Points on a hilly landscape, in no order, each with its height.
A ball rolls from a point to the lowest of its 4 nearest points, and stops where none of them is lower. Distance is the straight distance between rows; heights are no part of it.
dopit: [140 106 127 107 170  98  99 112 140 189 119 148 134  99 114 200 116 101
 143  91 134 198 131 115 178 132]  (h 112)
Zavif: [131 102 177  57 168  79 180  99 144 131 124 143 123 140 105 150 132 107
 147  94 125 154  85 111 169 133]  (h 464)
das: [148 127 114 145 155 127 114 126 107 208 124 112 122  47 121 195 149 116
 108 139 142 171 187 155 176 132]  (h 526)
lalu: [149 119 140 147 166 116  74 117 100 143 123 143 144 113 152 185 107 114
 145  91 175 192 112 111 142 123]  (h 416)
bufi: [137  98 155  58 136 103 134 102 106 126 125 143 106 113 115 151 145 122
 102 105 114 141 129 153 166 154]  (h 554)
rero: [127 130 161  81 118 116 178 133 132 123 150 139 112 139 113  95 136 120
 110  98  90 110 105 161 153 142]  (h 360)
mirod: [126 141 149 105 146 133 130 115 143 135 101 133 131 128 140 127 120 123
 115  97 112 126 116 132 133 138]  (h 453)
ferop: [136 125 140 120 178 120 102 105 130 171  95 149 147 105 138 181 122 119
 129  93 133 168 122 108 158 135]  (h 362)
Vunen: [173  89 130  80  82 102  97  91  83  85 184 165  92 124 116 127 142 127
 103 148 157 150 147 162 147 128]  (h 640)
gizal: [142 105 130 118 126 123  83 107 100 131 129 135 125 132 159 143 125 129
 103 129 158 133 137 127 119 139]  (h 508)
gepeg: [150 118  73 124  68 130 108 127 172  76 138 164 128 177  80  92 118 139
 154 231 169 119 152 111  54 123]  (h 557)
fova: [123 119  98 178 106 147  57 131  92  94 127 102 136 143 167 140 115 111
 145 180 192 147 133  82  58 118]  (h 518)
mis: [154 151 155 132 114 119 133 127 149  65 109 167 112 176 119  87 124 168
 122 129 129 124 106 143  91 125]  (h 100)
zeret: [136 117  94 153  80 135  67 131 127  72 130 141 134 174 112 109 117 126
 146 197 190 131 139 100  54 127]  (h 542)
Rimu: [146  94 129 106 151  97  80  93  79 145 168 156 123 111 146 176 119  92
 138 104 138 198 124 120 168 147]  (h 472)
noluz: [ 87 164 136 163 121 146 143 168 140  95 113 108 125 158 150  87 118 151
 142 131  87  91 110 132  90 140]  (h 282)
Des: [104 148 154 140 125 118 165 164 138  83 130 136 133 161 133  85 120 155
 151  75  95 119  68 147 116 112]  (h 356)
veg: [109 112  67 123  46 158 113 117 146 114 147  96 129 118  97 131 131 113
 132 252 167  95 174  77  94 108]  (h 394)
Koza: [119 141 138 133  94 133 142 155 152  83 131 135 113 162 132  72 118 149
 125 142  86 101 119 157  88 137]  (h 315)
vivim: [104 135 107 148  92 173 142 145 146 124 114  63 114 131 118 115 136 132
 115 218 105  83 162 110  92 145]  (h 382)
mele: [ 78 162 128 149 118 151 147 168 142 107 139 115 124 138 150  85 127 140
 127 115  72  95 122 147 110 153]  (h 277)
til: [127 141 109 123  79 157 154 157 120 119 137 111 114 140 129  88 146 130
 108 164  82  61 161 180 125 140]  (h 457)
kenu: [121 173 138 163 170 128 164 140 158 202 115  96 143  67 111 150 137 134
 117  80  99 141 150 135 175 134]  (h 376)
Relu: [160 134 100 122  74 137 132 144 161  94 146 154 110 172 106  85 129 155
 115 201 115  83 155 151  81 125]  (h 368)
pila: [144 127 135  88 114 133 139 125 105 147 132 124 124 123 122 123 148 126
  89 122 102  87 146 168 142 133]  (h 429)
Vod: [120 139 163 137 194 109 191 134 148 154 112 133 162 141 112 128 107 109
 207  48 137 134  50  68 182  92]  (h 237)
dab: [125 154 161 158 190 138 166 138 154 169  86 130 165 120 117 145 113 136
 175  47 152 138  72  90 175  81]  (h 321)
Sug: [159  99 118  98 108 131  95 104  92 115 149 140 119 125 134 129 151 119
  91 143 146 115 144 147 120 136]  (h 627)
Nen: [152  80 148  79 119  96  95  87  92 110 157 164 111 116 131 147 140 119
 113 117 142 175 128 147 152 143]  (h 577)
funar: [181 131 121 129  90 109 107 122 149  56 130 171 122 180 110  77 135 170
 120 178 175 129 130 145  65 123]  (h 370)
tife: [112 156 119 184 148 157 134 129 136 161  83  97 113 108 156 140 141 140
  98 155 130 124 158 123 103 139]  (h 311)
Gosan: [159 103  90 122  73 120  73 110 122  75 161 152 124 162 124 101 128 139
 104 183 176 121 153 125  73 111]  (h 467)
Fozeg: [102 173 150 180 176 152 151 159 130 151  65 122 151 119 142 141 110 147
 150  80 123 122  83  98 120  94]  (h 273)
sesol: [117 125 178 107 143  96 175 122 148  87 142 142 118 147 119  97 119 140
 147  58  98 135  63 134 158 130]  (h 414)
Deson: [158 119 109 123 147 134 116 126  88 197 128 128 126  57 106 181 142  92
 118 131 139 164 185 159 178 137]  (h 466)
kapi: [133 125 112 137 134 140  96  98 111 145 112 108 125 109 148 139 137 133
  97 137 143 126 152 130 114 128]  (h 440)
dit: [ 99 112 171  95 157  72 213 120 162 109 171 123 125 143 100 104 125 103
 185  61 116 144  64  91 186 119]  (h 387)
monok: [131 113 132 100 157 120 120 113 113 176 113 138 121 102 134 164 128 108
 108 100 129 146 140 136 169 160]  (h 469)
tivog: [118 105  61 164 100 161 110 109 113 154 150  74 139  84 147 141 159 107
 113 231 166 138 187  93 103 110]  (h 471)
Kudel: [126 129 139  86 111 136 178 148 103 118 161 120 115 117 123  89 155 121
 113  89  67  88 133 193 156 136]  (h 399)
Garan: [110 172 148 169 192 121 162 142 173 197 116 112 160  97 112 127 123 119
 157  48 121 151 108  97 169 108]  (h 354)
situ: [130 116 121 141 163 136 107 112 115 175 118 126 129  80 149 170 138 130
 103 131 144 137 161 142 141 138]  (h 478)
divi: [ 88 171 144 179 159 142 158 154 133 162 113  99 149  97 154 110 123 139
 119  93  84 126 117 123 127 127]  (h 254)
fidin: [132 127 121 162 107 146  79 133 103  86  82 128 132 166 157 141 110 142
 127 162 172 118 127  98  68 117]  (h 538)
kape: [139 117  65 117  29 155 142 145 164 118 140 119 114 148  66 104 142 134
 135 241 129  76 177 124  97 100]  (h 275)
serar: [ 70 159 122 176 132 169 159 169 131 141 120  77 123 106 159  95 133 137
 136 140  82 100 134 131 105 151]  (h 265)
zeko: [118 147 114 137  83 151 131 150 163 100 120 111 103 174 115  86 120 134
 134 199  93  76 148 127  78 136]  (h 359)
Dat: [153  98  98 103  98 156 107 115  58 153 149 111 143  98 133 150 151 108
 100 157 144 103 178 154 154 118]  (h 570)
Gusid: [126 124 176 101 187  98 170 106 158 162 102 145 145 148 109 148 126 108
 174  77 146 159  72  87 177 113]  (h 361)
Kup: [159 107 119 135 101 107  75 114 106  73 136 153 120 156 140 131 120 153
 118 151 173 146 128 129 100 116]  (h 581)
guna: [ 75 149 127 135 166 127 167 145 138 154 143 105 137  88 140 113 123 111
 137  56  75 124 111 144 143 138]  (h 276)
mup: [ 96 126 144 103 148 109 174 141 154 130 156 130 132 121 134 103 119 119
 148  57  80 128  86 137 161 139]  (h 310)
Besag: [145 100 132 131 185  96  96 114 133 166 139 156 154 110 123 209  98 103
 181  91 177 225 104  97 186 122]  (h 350)
reze: [140  95 171  81 162  84 139  91 123 126 111 154 131 136 125 177 123 120
 137  89 148 181  78  98 165 133]  (h 531)
tevuk: [138 129 166 100 119 105 155 120 151  75 126 148 110 158 122  91 128 159
 104  98 109 135  99 153 132 124]  (h 435)
diter: [115 150 125 142 125 157 129 139 134 141  92 109 121 128 152 120 125 141
 103 150 112  91 142 133 100 142]  (h 278)
sisi: [139 100  76 157 122 141  69 110  68 148 179  97 136  95 168 148 141  96
 104 180 160 140 168 123 127 122]  (h 670)
raf: [137 149 153 151 162 146 113 134 120 131  72 133 143 135 154 155 112 150
 125 100 149 127  99 103 115 102]  (h 296)
sofof: [119 151 147 158 112 151 132 165 138  81  82 117 117 173 143 106 100 154
 136 159 117  88 125 113  74 134]  (h 312)
Vevus: [120 150 142 144 174 132 132 128 140 185  95 112 142  87 131 151 130 143
 101 105 121 142 142 135 161 140]  (h 403)
leru: [126 145 159 133 152 117 159 135 138 111 104 137 152 165 144 111 117 145
 131  69 114 117  71 127 118 129]  (h 378)
pof: [104 162 147 168 158 149 139 145 133 140  87 108 137 117 152 120 121 144
 126 107  99 109 119 106 114 132]  (h 240)
Lari: [122 107  74 136  48 133  80 124 137  92 150 127 128 150  95 112 121 118
 129 219 175 118 157  86  69 123]  (h 494)
leb: [118 130 104 132 116 163 122 127 115 150 108  87 118 111 150 137 157 138
  92 171 113  88 171 134 105 136]  (h 323)
pavu: [137 147 152 129 189 114 126 116 157 190  97 142 154 117 117 175 114 118
 153  71 153 162  99 102 177 109]  (h 380)
Nus: [135 127 154 102 207  92 154 121 170 192 109 150 142 118  91 173 130  88
 164  86 137 159 112  97 197 130]  (h 420)
bag: [ 99 131 152  92 150 121 180 130 132 140 147 127 130 109 118 105 143 100
 141  72  76 112 105 150 176 143]  (h 307)
lides: [143 131 157 112 172 115 122 109 125 140  85 136 139 131 140 147 109 145
 121  87 144 141  93 116 140 127]  (h 379)
lese: [115 125  92 167 113 160  86 118 115 131 129  91 129 116 149 149 125 122
 116 197 170 135 167  87  83 121]  (h 455)
bos: [143 103 121 149 173 110  73 118 107 165 156 146 141  90 135 191 112  98
 147  95 158 193 144 132 164 130]  (h 450)
Boden: [110 140 152 111 187 109 174 122 155 184 121 126 140 119 112 131 128  90
 161  56 109 143 106 113 180 128]  (h 377)
zipap: [175 115 113  87  67 130 124 115  98 105 158 148 112 141 112 115 155 148
  84 161 138 103 154 166 130 124]  (h 527)
sel: [ 78 146  91 173  77 135 143 178 156  66 178 125 109 152 131  81 131 159
 159 142  59  93 130 170 101 148]  (h 297)
vumas: [148 105  74 107  57 142 105 120 107 116 165 124 122 132 105 115 150 130
  96 198 148  78 162 138 106 106]  (h 381)
rap: [165  83 150  96 101  82  91  77  98  76 158 177 111 146 132 120 136 141
 108 130 171 168 122 150 129 136]  (h 635)
rim: [146  99 125 107 149 110  87 110  89 184 146 139 128  83 124 189 131  91
 131 109 139 176 158 145 175 147]  (h 204)
vuf: [179 109  79  86  55 146 101 128  71 114 172 130 128 129 101 115 155 131
 109 182 150  92 180 155 129  88]  (h 479)
feni: [146 116 178  75 119 106 146 114 132 112 129 158 115 139 126 106 136 134
  91 110 105 125 112 156 140 139]  (h 461)
neza: [160 139  71 144  48 150 157 142 203 107 150 143 118 171  59  91 104 121
 173 240 113  79 172 127  73 119]  (h 209)
mido: [152 142 125 150  98 139 128 146 159  63 106 152 109 191 111  83 115 161
 138 185 134  93 142 139  69 130]  (h 374)
muzeg: [ 90 116 147 103 161  95 203 126 165 114 161 125 133 130 107  95 120 117
 169  43 101 143  74 121 173 132]  (h 346)
negi: [154 100 132 137 121 113  58 103  79 101 168 141 131 134 164 144 117 114
 124 127 172 177 116 124 124 136]  (h 594)
mekit: [133 125  93 109  93 144  98 121 127 102 134 116 119 161 133 120 137 140
  98 189 140  87 163 132  88 130]  (h 63)
Voge: [ 68 156 125 181 114 157 140 170 136 103 118  92 113 142 156  90 112 141
 144 149  74  91 128 128  92 151]  (h 272)
Lakat: [140 147 138 114 164 121 143 122 123 215 111 130 128  69 110 180 149 103
 115 106 123 142 171 154 181 137]  (h 446)
bamur: [ 83 156 148 144 145 136 160 154 130 105 120 121 135 129 145 103 116 140
 140  60  89 120  85 136 121 127]  (h 306)
nufu: [115 120  84 156 115 165 119 121 115 148 125  81 127 104 143 149 148 133
  95 214 148 106 177 104  96 118]  (h 383)
Dase: [ 97 128 132 115 111 112 170 159 134  94 172 124 122 129 125  72 138 140
 123  80  67 124  95 169 136 135]  (h 415)
tifu: [ 93 162 148 174 128 134 150 192 127  79 110 131 132 154 139  97  98 142
 174  76 101 101  64 121  98 101]  (h 348)
digop: [135 127 133 147 161 140  89 111 106 141  89 127 139 116 162 165 115 150
 120 124 150 154 131 110 122 128]  (h 372)

For each start below, name the point where the ball stops.
tifu => pof
Kudel => pof
tivog => pof
feni => pof

Call two points neighbours if one is among the 4 nearest of the other. Go from one point of each pair to the other, from neighbour to neighbour, staying as low as possible. Name the highest point that can't be avoided.
mis, Vod => dab
neza, pof => zeko
pof, mis => Koza
